Each row is a point on a landscape with many valleys, with its height.
A ball rolls from a point to the lowest of its 2 nearest points, and stops where none of them is lower. Distance is the straight distance between rows; heights are no part of it.
z_439: [132 118 145  95  98 122  83 131 123 156 107 130 127 196  72 130 124 153
 139 121 123 129 109 118 201]  height 4.09
z_252: [116  46 110 127 128 164 136 162 189 128 105 126  56 152 111  98 142  78
  77  71 119  96 147 111 140]  height 3.70
z_268: [147 138 123 118 172 172 168  96 145 150 128 115  87 133  91 128 147 132
 133  81 140 123 139  80 116]  height 2.72
z_874: [ 60  95 154 167  92 123  99 162 151 102 123 124  89 130  89  73 146 101
 128 113 104 156 128  98 124]  height 4.70
z_489: [174 155 165  79 148  74 161 102 109 153 119  81 104 142 144 137 129 176
 165  96 119 111 191 148 126]  height 3.96
z_407: [ 68 132 162 159 100 126 134 187 196 117 126 115  62 113 102 121 152  98
 116 132  88 143 107 106 128]  height 5.20
z_241: [169 152 132 102 189 150 140 124 101 132 110 130  93 146 160 118 129 118
  92  85 132 102 196 130 113]  height 2.24
z_420: [149 190  99 162 126 153 189 170 162 187 142 145  86  81 119 140 144 108
 114 108 120 123 156 108  79]  height 0.50
z_409: [134 131 141 117 153 162 101  77  79 133 139 134 155 107 122 139 111 123
 152 162 165 165 127 145  93]  height 3.56
z_238: [144 142 104 117 138  84 160  72  91 115 133  73 124  83 137 113 141 133
 182 143 138 135 130 109 112]  height 2.99
z_176: [141 138 150 117 142 126 133 189 171 108  96 135 116 173 120 164 177 105
 123 148 117  88 167 199 191]  height 2.36
z_888: [161 118 125 112 120 127 112 139 106 135 151 126 183 126 178 158 114 168
 124 200 138  59 144 206 126]  height 2.97
z_903: [166  85  91 105 139 102  89 105 128 145  96 133 159 155 100 138 160 139
 135 179 140 102 126 147 158]  height 4.06
z_627: [102 140 118  78 114 189 126 104  61  94 142 156 185 120 165 121  73 152
 143 161 170 133  79 150 103]  height 2.17
z_764: [119 120 145 147 122 120  81 113 102 106 121 161 144 152 127 108  66 151
 109  96 145 191  77 110 127]  height 4.49
z_771: [156 166 141 104 138  78 202 105 141 159 126  84  93 116 131 142 168 158
 178  82 108 112 175 130 121]  height 3.66
z_59: [123  85 123 132 136 177  91 143 197 127 113 148  71 170  80 110 106  85
  83  74 122 113 106  80 136]  height 4.24
z_881: [129 146 164 120 160 154 110 159 152 122 121 144 142 155 117 173 154 111
 107 138 123 129 159 176 171]  height 1.84
z_529: [ 64  92 127 175  77  97  97 164 126 103 128 154 130 132 111  79 127 121
 114 117 118 156 112  90 113]  height 4.31
z_141: [110 104 140 104 156 136  77 134 126 106 122 164 132 149 128 118  96  49
  49  96 102 121 152 108 136]  height 3.20
z_731: [153 121 150 160 137 124 165 132 197 171 111 121  90 110 142 159 157 111
 115  59  91 137 167 150 111]  height 1.89
z_313: [167 156 111 151 163 139 175 124 171 171 130 122  87  73 154 138 128 100
  99  68 117 127 173 131  62]  height 1.20
z_168: [130 164 117 114 206 147 150  80 116  97 102 126 126 128 129 181 128  96
 145 149 142 144 169 149 109]  height 1.86
z_537: [ 99 107 150 173 133 114 140 185 225 120 133 116  89 111 118 143 143  76
  92 117  99 141 105 107 118]  height 5.63
z_172: [128 148 118  88 136 187 137  91  91  97 140 118 166  98 187 143  89 135
 175 201 178 103  86 154 113]  height 1.76
z_951: [ 84 152 123 113 143 115 187 141  99 114 165 112 115 109 113 111 165 141
 137 115 146 131 126  55 106]  height 3.64
z_778: [106  85 144 179  73 110 126 131 189 143  95 112  94 145  83 131 161 146
 169 132 113 158  99 131 146]  height 3.97
z_955: [ 89  82 124 149  83 103  94 120  86 118 115 167 157 126 126  73 109  99
 104 103 113 157 144  91 120]  height 3.92
z_713: [113 143 102 122 168 145 196 140 144 129 151 112  85 115 103 102 161 120
 124  92 149 112 135  55  92]  height 3.21
z_133: [161 102 117  90 132 123 105  95  97 128 134 112 174 117 198 154 110 175
 101 164 131 101 129 182 133]  height 3.33
z_424: [143 177 136 122 186 150 145 146 133 111 139 151 162 127 111 171 147 111
 122 149 134 145 155 172 131]  height 1.38
z_673: [108 156 147 156 126  98 164 159 137 158 147 141 136  95 109 170 160 149
 146 140 129 171  93 101  96]  height 4.54
z_584: [133 188 110  88 165  97 145 123  91  63 138  89 148 113 142 170 122 135
 181 188 169  73 153 155 155]  height 0.93
z_872: [ 94 138 150 106  82 146  55 139 113  91 121 123 144 136 128 136 116 111
 128 176  95 114 122 173 175]  height 3.02
z_613: [119 153 141 122  90 108 103 182 113 100 176 152 195 114 129 118 143 123
 135 158 130 126 149 194 167]  height 2.29
z_968: [172 167  94 127 181 154 164 106 141 124 123  97  64  98 167 115  97 102
  99  81 136  99 191 110  78]  height 1.75
z_998: [129  83 145 130  67 158  94  99 143 161 142  92 153 175 124 148  99 187
 151 162 110 100 106 145 159]  height 4.37
z_370: [148 132 102  73 165 111 106 110  96 131 119 139 153 158  93 136 163 136
 129 158 142 100 127 126 155]  height 3.76
z_831: [ 96 118 171  95 123 130  54 130 132  81 104  90 103 132 127 132 144 103
 123 165  95 104 153 175 162]  height 2.66
z_930: [141 152 108 176 138 128 160 172 175 147 137 151 107 128 118 104  96 104
  74  95 104 168  92  71 111]  height 5.59
z_456: [137  78 128 186  60 130 124 115 165 167 167 106 159 109 160 113 134 170
 142 161 113 109  82 129 108]  height 6.49
z_756: [ 91 111 139 121  64 118  52 122  97 102 105 142 125 176  99  93 107 143
 142 111 106 130 106 109 179]  height 3.63
z_655: [146 116 156  90 122 102 138  90  96 160 139  87 146 129 133 145 121 177
 155 125 131 142 169 157 136]  height 4.25
z_976: [130 154 113 144 151 136 158 130 108 127 133 147 126 133 128  77  84  97
  95  83 131 181 106  81  98]  height 5.15
z_606: [111 142 132 113 151 135 120 105  79 101 119 165 137 137 130  92  45 120
 120  91 161 198  81  98  92]  height 4.81
z_286: [149  99 130 113 102 130  92 101  99 138 129 110 167 108 169 131  95 145
 108 132 114 153  96 154 151]  height 3.72
z_260: [117 186  97  76 173 137 139 115  72  94 129 141 149 156  95 137 140 114
 157 162 150 106 122 106 149]  height 3.46
z_51: [112  99 113 130 133  96 186 188 157 150 131 137 102 133 121 117 194 129
  99 114 121 106 135  95 147]  height 5.37
z_555: [140 128 136 128 104 100 100 182 122 103 160 133 184 131 153 130 135 162
 127 176 130  65 173 209 147]  height 2.63
z_418: [112 111 106 143 105 156 188 229 185 165 121 147  60 127 121 134 167 113
  88 113 126  99 129 104 144]  height 5.81
z_594: [111 183 141 186 133  93 166 147 126 135 140 167 121  85 117 137 115 145
 146 127 146 197  81 106  78]  height 4.91
z_232: [101  97 147 182  55 115 113 159 161 143 167 113 139  90 143 152 146 176
 145 173 111 127  77 127 114]  height 6.81
z_638: [119 136 117  78 171 151 110 126  91 105 128 182 148 141 121 129 108  80
  67  97 124 108 161  98 124]  height 2.87
z_859: [136 120 130 130 101 110 146 136 125 175 114 125 123 181  98  95 149 151
 139 106 108 150 134 117 181]  height 4.55
z_900: [175 153  99 142 145  69 161 104 114 151 118 107 135  74 136 111 160 117
 139 126 113 161 124 118 108]  height 2.59
z_544: [145 185 135 134 145 143 192  80 148 147 135  84  73 109 116 145 143 113
 190  82 125 108 159  92 115]  height 3.22
z_961: [158 202 134 121 171 110 169 144 136  83 157 128 163 110 117 146 164 135
 166 133 144 120 169 182 128]  height 0.94
z_610: [118 134 154 127  76 151  56 149  96 116 152 154 170 131 140 135 105 121
 138 186 134 124 112 179 166]  height 2.71
z_909: [132 167 106  75 175 158 142 109  69 118 123 129 107 135 150 109 108  94
  79  83 131 105 169  97 125]  height 2.55
z_570: [118  88 149 122 123 130  81 118 159 129  95  99  92 141 110 130 154  91
 123 121 103 127 138 143 171]  height 2.14
z_41: [119  76 145 151  74  95 129 124 185 152 122  75 113 121 114 159 158 155
 172 135 104 133 131 153 151]  height 3.32
z_25: [156  95 135 148 153 121  99 122 158 151 101 128 109 128 101 120 158  85
 102 111 116 136 138 113 143]  height 1.60
z_664: [131 138 102 147 117 104 192 160 127 165 111 131 121 148 118  87 180 131
 110 113 108 142 138  96 147]  height 4.99
z_15: [122 138 118 179 137 122 168 184 225 154 136 159 106 109 121 166 113  88
  82 120  88 145  99  94  87]  height 6.10
z_880: [103 171  98  85 166 138 130 126  59  81 119 192 174 142 110 126 112 100
 112 132 146 129 128 105 136]  height 3.18
z_822: [151  86 115 105 160 166 116 155 172 127  79 136  69 170 137 141 133  89
  65  94 117  85 164 152 155]  height 3.13
z_483: [166 123 112 156 141  93 108 107 130 152  96 134 134 119 110 115 134  95
 111 133 117 165 110 117 138]  height 2.09
z_948: [ 92  71 118 127 108 106  79 119 113 109  98 150 145 134 125  93 109  64
  76 106  96 132 166 106 131]  height 3.59
z_256: [134  68 151 116  71 113 109  99 161 176 129  72 136 146 105 158 122 175
 166 150 112 101 135 166 169]  height 3.90
z_344: [145 117 118 111  98 177 114  85  67 141 136 147 170 141 177  86  74 166
 151 152 160 113  60 129 102]  height 2.60
z_306: [116  91 114 151 115 127  96 109 124  99 116 124 160 147 140 120  89 148
  91 118 115 188  79 111 142]  height 4.15
z_840: [147 225 130 104 180  98 160 142 121  58 134 105 130  98 149 175 139 118
 182 157 147  91 154 174 135]  height 0.51
z_392: [132  89 122 188  97 157 131  99 133 147 174 131 159 129 143  97 122 194
 156 146 151 116  80 112  73]  height 6.11
z_227: [129 158 131 114 195 175 163  78 120 122 113 121 100 159  99 156 128 106
 147 124 154 140 166 119 110]  height 2.23
z_790: [109 106 128 135  46 133  41 109  90 104 122 160 149 155 142 100  83 147
 135 134 115 113  70 115 160]  height 3.29
z_808: [ 92 163 107 184 126  94 140 157 109 110 147 171 129  90 140 114 101 173
 146 159 186 172  62 112  63]  height 5.32
z_78: [124 106 114 205  93 120 103 123 118 129 153 160 148 106 147  84 102 180
 139 136 168 156  55 118  76]  height 5.75
z_89: [131 121 162  95 136 157 104 103 102 142 166 125 168 134 114 165 125 163
 156 160 156 138 136 166 138]  height 3.89
z_224: [106 111 121 133 108 102 155 139 117 141 165 111 157 109 107 125 160 183
 145 133 144 151  98  85 112]  height 4.10
z_715: [172  91 129 122 166 137 139 150 150 139  87 123  72 155 167 124 143 125
  76  78 122  96 200 144 125]  height 2.67
z_437: [133 103 125 122  65 160  73 105  82 140 132 179 169 150 171  89  79 142
 135 149 134  93  68 127 136]  height 2.96
z_90: [132 101 153 157 109  97 151  99 174 172 114 117 136 103 116 174 159 139
 161  91  95 164 136 159 111]  height 2.62
z_20: [137 128 116 112 147 129 124  64  87 113 139  88 140  81 155 118 118 128
 165 140 158 155 118 131 100]  height 3.28
z_53: [140 168 109  92 135 135 138  99  79  89 136  89 147 101 183 156  92 143
 196 201 169  84 138 171 140]  height 1.33

Where does a ball stop that starts at each point below?
z_20: z_25
z_78: z_840
z_930: z_613
z_489: z_840
z_778: z_420
z_537: z_241
z_286: z_613
z_51: z_840
z_948: z_241
z_370: z_241
z_713: z_840
